Each row is a point on a landscape with many valleys, with its height.
A ball rolls from a point to whichever of its 2 nearest points has the largest drop for the distance, and stops where none of them is lower. Distance is the straight distance between rows; heights are no part of it.
Z630 (h 695): [131 103 103 169 205 165 133 182 150 110 118 120 118 101 105 160 126 105
 104 158 120 165  70 147 196 149 159 129 152  80 116 171 154 124 162  54
 170  77 159  76  97 147 135 105 126 150 172 117 119 171 129 122 153]
Z517 (h 688): [129 123 138 198 185 138 121 182 152 148 129 160 164  96 123 177 153 149
 170 107 111 168 103 129 212 134 138  98 139  97  90 184 120 149 137  98
 202 117 167 159 128 176 134 160  87 117  91  57  85 154  86 120 121]
Z470 (h 721): [ 92 143 130 147  95  95  99  94 145 163  94 115 134 130 108 133  85 156
 151 106 164 112 156  62 168 122  65 123  96 135 157 132 101 150 167 130
 107 191 170 158 132 176 166 128 106 126  82 142 138 116 144 157  78]
Z329 (h 624): [137 161 123 134 124 165 144 131  96 151 116 178 140  80 160 135 130 104
 146 140 141 157 139 181  74 115 108 170 117 171  90  74 120 179 107 134
 108 135 117 120 109  63 141 136 148 152 139 162 150 115 152 158 133]
Z51 (h 901): [123 112 196 139 152 183 142 177  91 116 153 156 151 130 133 102 150 126
 133 182 104 104 139 179  84 132 132 167  72 121 104 126 130 101  77 206
 116  99 106 129  92 159 131 135 122 137 134  94  92 126 150  63 145]
Z225 (h 364): [170 153 138  92 127 131 156 114  90 136 139 136 151 130 136  97 132 119
 134 178 155 101 177 158  76 103 135 155 125 134 162 109 155 107  95 155
 116 121 153 105 127  86 138 115 137  93 168 159 149 107 176 100 173]
Z659 (h 457): [163 133  95  68 119 109 113 139 109 131 167  93 115 146 180  85 204 119
 130 150 146 111 125  86 108  85 178 127 179 144 190 109 150 119  99 141
 127 159 100  93 107 109 149 149 155 123 109 142 106  94 166  96 153]
Z962 (h 458): [100 109 158 170  64 110 128 145 149 107 138 122  46 134  84 124  89 122
 111 125  60 109  99 115 112 163  90 111 117 117 140 156  79 107 169 140
  90 106 145  61 107 155  97 120 104 145 117 155 144 139 134 111 133]
Z89 (h 645): [134 145 108  97  87 106 132  99 145 139 123  77 106 161 180 148 135 155
 164  78 123 120 124  52 151 143 110  72 190 147 180 127 153 163 168 120
  93 187 170 130 124  95 121 169 178 108 129 171  76  91 105 156  87]
Z121 (h 301): [146 158 147  92 105 143 145 121 104 135 144 144 119 148 159 113 191 143
 175 129  96 118 112 123  82  87 156 113 135 161 152 139 116 119 125 168
 124 134 124 108 106 121 120 149 112  88  71  77 113  87 152 115 138]
Z310 (h 225): [113 139 128 107  92  75 109  56 128 128 127  62 126 179 131 112 106 184
 125  58 163 111 158  51 175 126  97 106 132 140 118 101 139 169 142 132
 102 189 120 181 180 166 144 116 155 134  94 146 128 114  77 156  63]
Z283 (h 427): [119  93 110 138 145 135 118 153 110 120 133 106  97 134 110  99 137 124
  85 124  75 147  70 147 117 165 132 103 125 106 118 123 115 142 144 116
  88  96  42 128 120 165 106 120 125 164 161 102 107 152 131 112 124]
Z349 (h 718): [136 129 150 126 159 100  86 141 103 119 140 155 202 185 161 150 106 125
 152 127 155 107 232  97 223 124 107 107 105 108  93 124 136 145  54 170
 181 131 138 192 161 130 145 126 152 127 111  95 120 132  69  89 144]
Z780 (h 735): [147 107 121 171 205 166 139 150 148 113 120 116 115  98 117 179 132 117
 113 128 107 160  80 165 183 132 145 112 140  73 101 188 148 112 160  85
 165  62 180  91 145 172 124  90 115 132 162  77 138 184  66 109 147]
Z575 (h 840): [154 141 132  95 101 112 199  87 107 117 136 137  92 169  99 138 110 119
 133 139  91 105 118 166  66 134 128  91 146 115 159 154 129  78 156 136
  99  76 139 123 154  93  81 124  93  63 155 133 146 111 108 119 149]
Z312 (h 378): [129 144 136 106  77 121 110 113 109 128 148 102  91 141 193  97 187 152
 152 108  83 108 116  96  80 108 131 105 154 174 143 115 123 149 112 170
 118 147 119 105 122 140 128 156 147 108  68 124  96  89 157 112 127]
Z812 (h 838): [147  96 142  90 123  99 152 107 152 100 136  97  75 150  63  95 117 111
  95 154 107 104 113 126 115 102 177 133 165  89 194 177 129  49 166  99
 126 107 145  61 130 127 117  95 114 110 147 126 147 130 155  86 167]
Z356 (h 757): [135 129 110 114 101  80 121  75 160 117 142  89 104 126 140 132 129 124
  99  87 143 117 129 135 113 118 164 134 149 158 134 108 158 117 123 102
 139 123 126 116 181 108 116 104 142 123 146 154 168 141  89 141 109]
Z574 (h 855): [118 105 157 148 145 169 129 182 114 126 148 152 120 131 117 117 161 148
 170 145  57 128  69 116 100 119 135 105 117 122 132 161  97 115 130 154
 127 115 113 111  78 173 119 158 111 119  98  65  78 105 153 103 119]
Z918 (h 61): [118 142 129  68  84  65 150  44 120 106 135  62 103 205 112 112 113 164
 111  57 140  93 143  76 154 111 135 104 152 153 157 144 158 140 148 119
 108 170 114 164 179 137 116 106 133 114  91 148 131 108  68 154  73]
Z171 (h 529): [150 133 143 104 147 109 118 108  92 151 123 149 188 157 143  94 142 113
 136 159 165 111 193 134  93 105 113 141  79 128 113  62 130 121  48 190
 119 143  65 175 144 133 150 122 133 118 101  73 139 120 126 120 145]
Z157 (h 652): [140 108  69 134 194 155 141 178 139 133 111 129 124  99  90 153 127  94
 103 148 127 177  57 140 151 151 155 126 171  98 127 148 149 134 169  43
 141 100 117  89  84 100 125 137 140 126 162 151 112 144 151 155 145]
Z616 (h 568): [117 128 134 158  95 145  87 156 113 157 142 127 163 120 177 118 134 154
 153 124 123 133 156  76 166 156  72  97 119 143 121 107  99 180 114 165
 112 161 126 162 112 145 141 169 157 155 120 126  76 132 140 120 104]
Z769 (h 662): [113 121 135 221 139 142 123 160 138 114 122 127 109  51  99 156 106 119
 100 117  99 147 114 166 207 155 118 140 100 104  54 145 131 152 133 121
 139  86 110 102 115 170 128 137  70 185 126 138 142 184 131 104 122]
Z380 (h 421): [122 140 137 125 113 191 142 204 101 142 159 153 115 120 131 101 121 124
 130 192 109 132  97 131  85 133 117 160 121 123 149 136  86 132 146 141
  94 119 116  74  47 107 131 139 144 143 138 163  90 112 221 136 144]
Z325 (h 643): [ 73 151 168 141  81 149 135  91 119 141 116 156 117 122 123 118 102 134
 119 157 124  96 129 159  96 167  73 150  73 152 105 113  85 136 143 181
  89 135 100 140 116 132 122 122 109 135 117 146 131 135 168 128 112]
Z287 (h 748): [118 112 115 186 161 155 124 176 113 158 120 156 166  43 156 155 171 105
 121 128 131 177 106 177 123 142 147 153 123 139  55  97 149 184  79 118
 144 133  99 150  98 146 162 164 130 181 112 131 105 145 129 134 122]
Z894 (h 208): [146 146 109  74 100  58 120  71 129  98 120  70  90 168 161 102 148 158
 130  63 138  97 157  45 137  64 154 128 162 159 151 128 146 143 125 134
 143 181 136 138 171 155 137 125 138 108  63 145 145  93 103 136  96]
Z338 (h 330): [123  96  96 162 133 120 121 137 134 136 129  90  57  83  87  90 165 128
  81 105  86 158  58 136 105 152 161 148 124 120 118 120 126 134 149  94
 113 114  56  82 113 170 114 123 118 171 122 123 126 161 157 124 129]
Z61 (h 665): [101 134 148 128 100 163 171 115 117 123 102 156  90 113 109 124  90 121
 104 163  99 122  98 203  57 173  90 152  95 137 102 117  99 130 150 158
  88  92 101 130 117  97  90 120 106 133 153 176 140 138 161 130 147]
Z274 (h 650): [ 78 155 153 134  60  83 122  70 141 135  97 126  75 129 120 122  93 142
 123 114 141  97 148  98 124 109  74 133  92 165 145 118  97 133 153 148
 106 173 174 127 144 163 153 103  89 115  60 150 174 102 138 154 101]
Z241 (h 711): [111 114 144 216 171 152 129 174 131 142 122 151 144  52 123 156 153 117
 117 132 109 162  95 179 149 149 146 148  99 115  59 143 131 154 110 107
 157 105 117 144 106 186 152 143  91 167 105 103 108 159 124 116 122]
Z90 (h 587): [100 127 127 110  81 134 168  99 110 136 105 128  30 122 122 115 141 132
 107 132  76 146  50 154  41 164 125 113 147 127 146 127 104 127 183 134
  73 104  62 109 116  99  94 115 108 119 136 149 110 115 123 127 157]
Z708 (h 888): [ 95 119 134 160 142 163 129 184  99 130 116 157 132 106 143 158 135 150
 130 120  81 152 100 151 194 159  85  86 117 101  75 154  92 176 152 146
 117 119  90 191  97 157 135 170  73 153 136  87  76 142 106  96 111]
Z169 (h 524): [126 120 142 163  79  90 126 115 165  96 156 111  90 119  97 119 105 131
 112  87  98 118 139 108 146 135 117 144 131 145 125 137 117 103 142 131
 124 122 174  59 138 148 114 110 120 150 110 151 159 138 114 133 114]
Z788 (h 511): [106 134 124 155 133 142  87 184 117 150 122 155 186 110 178 144 141 167
 187 129 154 162 162  70 207 144  82  95 123 131 110 119  95 180 113 146
 157 161 138 200 113 119 151 186 131 147 121 104  72 142 122 136 120]
Z402 (h 872): [126 104  85  78 121  91 166  85 186 122  90  96  54 136  77 167 112 106
  84 110 128 139  83 108 136 102 192 121 198 102 204 169 132  67 196  56
 141 136 136  99 121  86  99 121 133 104 147 129 124 133 110 142 151]
Z348 (h 424): [141 173 169  95 123 144 168 101  89 135 125 172 146 136 122  99 125 122
 164 178 140  87 171 160  60  83 123 166  88 144 141 126 120  89 108 182
 122 120 161 111 120  95 131 109  99  71 117 120 166  88 181 106 162]
Z374 (h 497): [ 94 110 167 121 120 158  89 159  85 125 153 139 166 161 106 102 105 137
 100 156 132 100 175 137 166 153  94 129  58 105 107 147  90 102 104 192
 115 109  61 178 119 191 115 128 102 149 113  88 101 152 154  76 120]
Z797 (h 859): [166 141 147  95 148 172 216 118  88 118 128 150 117 164  88 127 131 135
 146 162  84 119  98 187  68 118 126 122 107 102 127 155 113  80 151 150
 104  73 117 137 132 113  83 122  73  72 151  87 145 111 138 108 158]
Z276 (h 784): [164 139 134  96 180 100 117  88 157 102 130 124 177 191 127 152 127 139
 157 112 188  91 171  81 177 102 170 116 136 123 155 157 164  95 109 102
 167 144 189 143 150 125 157 112 149  81 130 105 160 103  99 139 113]
Z796 (h 423): [ 89 129 168 130  89 119  91  93  98 141 152 128 153 164 101  92  99 162
 101 119 156  87 194  93 160 144  78 135  46 137  99 119  97 115  91 182
 106 131  90 172 154 197 126 104 118 160  94 118 145 148 132 108  97]
Z220 (h 887): [ 85 110  96  92  74  82 166  89 165 124  66  96  32 126  77 148  92 101
  73 109 124 135  79 113 111 134 153 114 191 104 216 146 132 108 215  63
 101 160 109 115 126  83  88 121 114 127 138 174 116 134  86 158 150]
Z685 (h 871): [150  83 156 177 154 145  91 163 139 106 162 115 157 100 134  98 168 127
  99 122 135 140 130 165 138 123 153 173 118 127  80  98 152 127  70 141
 150 109 127  91 143 187 153 112 141 190 124 101 134 164 106  96 134]
Z435 (h 544): [152 123  71 116 172 128  98 126 153 132 112 119 157  92 125 137 142  98
 109 125 191 147 110 133 134 127 165 163 137 131 124  93 166 146 125  74
 156 158 119 115 126  96 161 130 157 137 150 157 154 122 158 165 124]
Z173 (h 696): [144 102  97 110 161 146 141 143 159  97 101 118 130  96  79 146 101  86
  90 157 140 152  91 174 125 151 154 149 161  86 148 147 157 107 171  53
 149  86 166  84 124  93 115 106 145 113 180 175 152 150 153 144 163]
Z440 (h 860): [102 118 124 184 146 135 130 135 118 141 115 126 133 100 114 144 140 151
 111  84  93 150  97 141 190 165 113  94 111 109  53 139 108 173 142 120
 125 111  68 197 143 185 127 155  71 154 105  74  98 163  88 115  97]
Z40 (h 882): [104 127 173 117 131 184 153 148 111 124 146 158 101 146 123 100 157 132
 140 167  66 113  74 153  58 122 139 156  88 137 113 144 111 103 131 193
  98 115  87 109  82 136 108 135 102 120 113  95 106 108 172  88 133]
Z194 (h 546): [ 79 133 197 134 112 169  88 158  90 143 155 168 158 147  89 119  88 143
 154 154 130  89 148 110 143 139  91 147  36 110 116 171  70  92 108 200
 143 115 111 161 101 180 118 126 101 123  94  94 108 132 184  77 114]
Z615 (h 628): [101 108 143 140 100 151 186 125 122 122 114 152  40 122 127 123 130 123
 109 159  58 122  56 188  10 168 116 140 105 134 119 132 116 112 133 167
  90  66  79 114 126 107  86 110 107 124 161 169 142 136 135 104 159]
Z146 (h 786): [138  96 118 111 100 100 136 110 168 105 131 102  92 132 123 141 112  99
 100 102 128 115 110 138 117 137 172 126 169 121 171 146 171  94 137  75
 130 105 137  92 152  78  91 110 158 117 188 182 149 136 104 121 147]
Z744 (h 807): [123  96 101 180 157 165 102 196 150 126 142 156 161  88 187 173 148 111
 141 152 146 160 111 128 177 155 139 130 156 149 101 115 166 170  95  89
 168 111 180  97 114 106 150 145 172 163 161 163 120 141 120 117 127]
Z488 (h 837): [135 101 119 169 134 136  79 163 159 112 153 118 146 104 152 128 133 113
 114 121 130 131 139 128 163 143 134 147 136 141 110 114 150 148  97 115
 144 126 152  88 129 143 136 128 161 173 157 152 142 149 135 114 124]
Z251 (h 769): [153 117 124 147 164 140 144 127 166  99 135 110 113 149 134 191 112 116
 123  93 104 134 106 141 188 153 153  99 163  85 112 192 156  95 150  85
 156  65 192  91 159 132  93  95 154 103 181 112 147 162  49 119 133]
Z654 (h 806): [174 115 141 103 154 108 168  85 119 104 163  82 116 185 105 137 127 142
 101 105 102  95 130 134 128 138 172  97 170  77 128 186 176  79 109 116
 140  59 145 102 179 136  79  92 156  80 171 126 137 159  55  82 161]
Z115 (h 576): [147 144 156 107 177 149 143 107  87 137  97 170 191 124 137 100 118 113
 139 180 171 128 215 177  86 111 111 178  75 125  92  66 133 119  54 172
 150 137  92 177 165 118 151 100 134 133 139  85 159 133 138 128 163]
Z281 (h 594): [130 122 143 199 119 119 115 132 171 110 135 133 126  89  85 152  97 116
 130 106 116 128 145 141 200 141 111 147 112 117  83 142 120 112 138 121
 140 103 186  69 136 148 124 113  92 159 118 138 165 166 104 134 121]
Z421 (h 809): [143 101 132  94  93  99 165  86 158  95 125  98  53  94  95  91 139 117
  70 139 130 119 111 163  88  86 184 165 179 123 177 153 129  52 153 106
 147  84 140  72 168 125 110  84 106 112 114 140 172 140 132  99 181]
Z872 (h 820): [153 144 108  74 152  99 137  71 173 122 122 107 122 155 130 158 152 121
 145  93 150 124 133 101 140  81 185 118 177 143 171 149 147  97 147  89
 161 152 179 129 156 114 145 116 137  75 101 102 158 109 108 151 108]
Z428 (h 900): [110  93 192 167 160 166 107 169 123 122 145 163 155  97 133 112 176 133
 124 161 119 134 111 181  81 118 148 176  90 134  87 112 133 121  76 165
 148 124 118 135 113 186 153 125 127 150 102  80 108 137 135  92 133]
Z619 (h 740): [138 110  86 118 112 127 169  97 162 117  89 110  98  62  90 149 119  87
  84 137 145 156  85 194  68 123 166 165 169 108 158 131 153  96 156  59
 150  85 160  92 156  76 108 104 130 100 136 176 176 141 123 147 181]
Z161 (h 564): [132 174 119  96 124 130 161  89 115 138  80 169 130  91 132 126 105 109
 123 152 160 139 158 184  57  99 105 179 116 164 120  78 120 134 130 125
 120 135 145 131 133  58 135  99 118 110 138 167 178 104 164 172 149]
Z531 (h 679): [122 140 129 120  87  84 118 102 161 125 112  73 109 183 153 145  89 153
 148  77 148  89 166  32 180 120  96 103 134 151 179 154 143 147 134 133
 102 193 196 131 124 128 138 127 169 123 130 194 115 103 112 150  75]
Z204 (h 621): [116 132 146 170 109 113  85 125 124 145 122 149 158 110 182 135 136 147
 153 100 105 120 169  99 138 136  76 117 108 161  81  87 105 185  65 160
 135 155 120 164 152 148 150 157 157 160 101 115 117 131 108 119 110]
Z498 (h 767): [138 112 146 135 179 156 123 180 107 135 135 158 195 126 145 138 166 125
 143 139 135 176 126 170 143 126 144 113 130 118  89 113 124 140 106 150
 135 126  87 197 117 147 139 152 109 149 115  52  89 133  93 129 127]
Z272 (h 496): [133 106  80 105 159 144 148 150  93 136 100 119  89 117 106 140 110 106
 108 127  92 166  58 165  99 165 137  97 149  90 120 131 124 146 176  78
  86  82  56 132 120  97  90 118 125 148 210 137 100 141 111 140 143]
Z505 (h 706): [129 117 112 131 112  96 105  83 150 122 129 108 124  89 127  92 133 121
  89 111 164 126 143 156  97 116 140 174 105 153  96  66 154 133  95 109
 154 130  99 112 182 133 142  93 129 158 143 148 194 156 126 140 117]
Z308 (h 477): [149 141 111  91 124 108 114 109 102 139 151 115 164 170 145 101 151 121
 119 143 154 105 168 118 114 116 128 115 122 141 137  86 146 127  92 162
  97 152  90 144 132 110 136 133 134 119 131 115 124 110 127 122 129]
Z341 (h 826): [122 162  99 113 151 113  97  99 118 138  90 152 169 119 152 123  76 115
 127 151 185 121 193 115 116  97  95 145  95 135 138  67 129 142 100 135
 127 175 114 152 133 117 168 113 158 154 171 160 176 114 151 146 114]
Z506 (h 824): [121 107 141 151 116 133 122 122 117 138 149 104 133 142 148 125 162 154
 104  79  92 146 102 131 127 163 106  88 126 143  58 101 118 166 111 149
 101 125  68 184 154 184 121 152 127 151  93  85 100 151  69 131  89]
Z794 (h 755): [150 148 121 107 147  82 122  91 148 114 122 127 155 169 161 149 103 124
 149 120 162  88 189  97 141 102 140 116 132 148 148 119 170 116  84 128
 139 149 182 129 147  90 163 120 170  97 167 160 169 100  99 125 112]
Z551 (h 422): [151 118 120  95 119 116 133 104 114 124 153 107 142 136 133  86 146 111
  99 148 141 104 150 160  78 121 151 139 130 138 146  92 163 108  83 146
 115 104 103 112 159 112 115 118 134 118 163 146 142 133 142  94 150]
Z871 (h 545): [139 139 103  91 105 160 177 140  73 143 122 133  73 113 118 114 131 117
 111 118 120 176  61 179  50 145 134 126 160 121 140 119 125 152 172 108
  59 108  49 122 112  57  88 124 134 137 171 161 114 120 131 138 156]
Z31 (h 596): [ 84 162 167 117 101 159 102 116  91 159 131 160 156 146 114 119  91 139
 141 160 150  96 185 123  99 121  84 158  51 137 134 132  77 105 120 191
 114 143 104 149  97 146 144 113 113 126 108 130 131 124 204 124 111]
Z754 (h 428): [117 114 105 179 152 123  80 176 159 144 121 118 169 108 146 125 148 168
 165  93 145 155 145  65 239 145 107 102 127 115  96 141 118 166 129 103
 180 167 159 178 121 147 140 187 130 143 102  96  83 151 119 138  98]
Z991 (h 889): [ 96 120 117 125  42  82 130 106 173 123  93  92  56 119 117 146  94 107
  99 106 146 121 110 110 127 154 114 125 159 140 194 130 145 133 183  96
  88 172 152  99 130  95 109 118 136 142 133 210 132 124 100 154 122]
Z986 (h 495): [151 183 169 111 148 165 183 108 100 138 101 197 169 114 117 131  94 121
 160 163 150 133 184 184  74  97 102 172  88 146 102 106 107 122 121 154
 129 120 164 147 136  71 130 110 108 101 139 116 178 107 160 158 158]
Z399 (h 870): [108 138 109 105  83  89 123 106 161 128  99 109 107 134 126 139  72  96
 110 136 175 107 154 120 129 122 111 135 133 143 196 130 144 126 145 116
  99 169 162 116 121  85 132 106 143 135 173 218 145 117 140 151 105]
Z459 (h 823): [155 118 125 113 129 111 183  93 125 109 147 109  99 158 106 146  99 122
 109 124  89 108 122 177  96 152 138  86 155  95 143 155 156  81 128 119
 127  47 141 131 191 120  72  99 117  77 195 137 161 146  72 107 157]
Z478 (h 584): [110 137 147 139  37  75 141  81 143  98 138 105  60 135  94 112 107 156
 115  76 109 110 148  75 138 105  96 146 128 165 128 140  98 112 156 149
 111 146 186  73 157 160 123  99  98 137  49 164 162 118  93 158 106]
Z592 (h 777): [117 102 107 133  80 114 164  92 168 116 115 108  45  81  89 125 123 116
  80 126 104 142  92 180  55 123 165 152 154 116 152 135 132  88 150  90
 136  67 122  81 161 117  87  94 100 115 136 156 182 155  98 127 180]
Z469 (h 677): [130 133 159 143 128  91  88 110 112 126 147 148 184 168 147 127 104 149
 157  84 129 103 199  86 170 123  97 114 104 138  75 116 115 165  62 158
 153 141 134 194 176 152 140 135 147 130  77 106 148 126  75 116 112]
Z234 (h 614): [149 145  89  97 137 133 144 136 142 138 143 107 142 173 165 156 152 136
 166 108 132 144 116  61 173 130 143  65 178 138 167 133 151 133 159  95
 113 166 140 142  98  70 112 178 168 110 159 121  79  98 124 172  94]
Z903 (h 751): [162 145 143 110 181 121 100 135 117 120 152 142 203 187 148 139 145 130
 163 140 165  99 182 100 173 127 146  99 135 123 128 141 167 119  88 140
 161 125 168 150 140 122 141 135 150  92 132  89 121 122  84 116 143]
Z767 (h 554): [120 160 134 131 152 158 122 176 125 146 140 173 180 125 109 128 123 144
 182 168 158 149 129 117 134 110 120 141 121 126 146 147  86 126 160 128
 149 147 143 141  75 108 148 142 112 109 102 100 106 103 191 171 132]
Z899 (h 604): [160 122  85 109 192 173 135 150 138 136 131 130 176 115 128 142 161  92
 120 142 169 172  89 154 134 130 175 136 167 115 127 121 161 131 147  72
 150 122 135 124 114  95 145 133 149 121 164 117 117 130 138 163 138]
Z260 (h 320): [103 141 146 118  71  82 104  59 107 130 148 100 128 176 106  87  88 168
 105  92 165  83 186  71 161 131  82 120  86 147 107  95 122 145 104 161
  95 156  98 167 177 185 143  95 130 161  99 149 151 135  98 136  77]
Z709 (h 719): [127 148 134 150 116  62 104  96 170 109 113 124 130 148 148 153  67 140
 150  89 138  90 191  58 168  90  91 131 116 164 136 130 134 139 103 132
 131 166 210 114 151 129 155 114 162 130 127 179 182 113  95 143  98]
Z183 (h 636): [118 129 140 123 142 135 123  99 126 126 106 146 170 103 109 103  96 118
  96 157 156 117 182 189 106 143 115 173  83 144  83  74 129 124  87 143
 158 117 107 148 171 143 138  96 116 144 154 130 182 149 152 138 129]
Z773 (h 731): [146 126 111 149 192 148 119 162 137 154 140 139 183 114 153 174 167 129
 140  94 120 173  98 154 178 130 163  82 151  94  88 148 139 141 124  98
 165 117 133 186 133 168 134 142 115 120 121  49  87 147  56 141 109]
Z337 (h 407): [103 115 171 128  73 127 146 141 120 114 134 126  34 165  98 119 106 116
 130 161  41  82  85 115  67 150  97 100 115 101 171 170  72  95 176 157
  78 107 122  63  96 133  98 133 101 113 126 145 118 109 165  80 156]
Z700 (h 625): [119 132 153 168 153 141 116 177 133 148 131 185 173 108 112 151 135 141
 186 143 122 149 108 131 157 128 121 121 117 125 118 165  96 129 144 121
 177 139 165 153 107 143 146 150  86  99  76  74  99 119 143 145 126]
Z588 (h 780): [127 107  99 152 164 180 119 199 101 140 120 174 178  58 175 162 135  95
 134 164 160 176 131 178 135 143 131 165 142 147  77  88 161 182  75 102
 150 118 135 117 104  91 146 144 160 180 155 172 119 137 125 123 136]
Z393 (h 321): [134 144 131 130  75  83 108  94 126 108 133  82  76 140 185  98 159 165
 146  73 101 102 150  68 108  91 111 119 157 181 126 114 126 164 121 150
 134 159 159 114 157 159 132 137 154 115  48 148 133  96 127 127 114]
Z67 (h 787): [112 161 111 122 142 101  78 107 128 153  98 151 181 132 132 128  83 142
 157 138 190 124 182  71 149  95  87 130  87 132 158 110 101 140 128 141
 137 186 126 176 129 146 172 124 130 134 125 126 148 109 154 156 101]
Z764 (h 789): [167 104 129 109 155 126 142 118 153  94 136  93  99 170 134 160 126 123
 111 105 118 108 106 125 162 152 184  95 180  82 150 187 178  75 122  80
 140  79 155  91 141 101  98 106 187 101 216 140 124 153  78 103 157]
Z418 (h 849): [138 127  96 104 113 102 145 106 174 128 125 109  89 132 130 161 144 103
 131 102 105 140 105 113 127 112 161 107 186 145 183 148 123 105 179  86
 144 139 174  93 121 101 121 141 128  90 113 125 128 112 119 150 126]
Z155 (h 573): [153 144  95 101 150 130 108 158 132 138 153 121 187 170 159 117 167 146
 187 129 161 149 144  60 157 112 146  82 146 139 160 107 141 141 119 131
 129 171 126 160 112  97 137 169 149 123 120  90  93 105 138 160 117]
Z77 (h 825): [112 106 158 146 125 144 104 165 106 138 145 141 157 136 125 109 164 172
 173 102  84 140  97 100 134 137 108  95 112 123 110 152  96 144 119 166
 127 143 108 171 106 186 121 180 113 122  69  55  68 125 119 113 103]
Z648 (h 354): [116 129 135 113  99 152 153 153 113 126 135 139  71 143 109 104 114 107
 128 176  84 119  85 143  69 134 124 128 139 107 172 160  91  99 173 137
  87 115 117  73  75 105 107 131 115 118 140 154 112 104 200 116 160]
Z983 (h 285): [131 135  83 194 181 133 103 163 161 165 113 126 169  78 118 141 150 126
 153 132 156 167 117 100 197 148 133 130 128 114 106 126 142 167 143  73
 177 156 139 154 107 133 153 171 121 138  96 108  94 140 165 169 113]
Z14 (h 795): [137 103 125 123 138 136 111 161 109 136 148 119 168 155 139 111 169 136
 123 112 104 157 110 124 144 139 120  85 127 120 103 108 119 141 120 158
  96 138  67 184 118 165 126 163 123 144 104  62  73 134 109 122 107]
Z372 (h 851): [124 158 101  93 120 118 134 105 105 132  99 128 163 123 139 142  64  99
 123 143 187 117 186 143 130 135  92 138 112 139 154  91 144 141 137 125
  98 156 130 141 138  59 130 116 150 138 199 208 149 116 141 152 111]
Z22 (h 513): [152 111  87 104 137 133 101 143 146 141 150 101 139 136 163 116 189 127
 136 121 127 151 102  99 118 112 171 118 171 142 164 107 149 137 117 110
 140 153 118 115 117 126 142 157 160 128 116 106 104 112 150 139 117]
Z464 (h 441): [142 148  77 140 204 135  85 161 145 147 112 144 192  98 134 125 135 129
 147 156 203 161 138  98 156 118 145 167 119 116 121  87 135 160 119  98
 182 180 116 168 105 106 183 143 143 146 122 118 131 116 162 189 129]
Z367 (h 389): [149 151 124  84 121 150 126 144  95 129 148 139 121 111 163  82 190 121
 142 172 144 129 114 135  73  71 165 157 136 153 158 112 119 126 119 153
 121 147 113  98  88 100 144 139 128 119 105 116 119  86 197 127 161]
Z214 (h 483): [126 160 130 131 153 196 132 211  99 129 156 169 164 119 122 125 105 131
 142 189 142 144 137 157 139 136 111 158 121 118 134 134  92 142 150 127
 125 115 130 122  59  91 131 138 133 145 153 141 102 121 195 148 144]

For each start below, name the point where the ball stops.
Z794 -> Z121
Z498 -> Z648
Z61 -> Z338
Z325 -> Z918
Z991 -> Z169
Z428 -> Z169
Z402 -> Z983
Z356 -> Z225
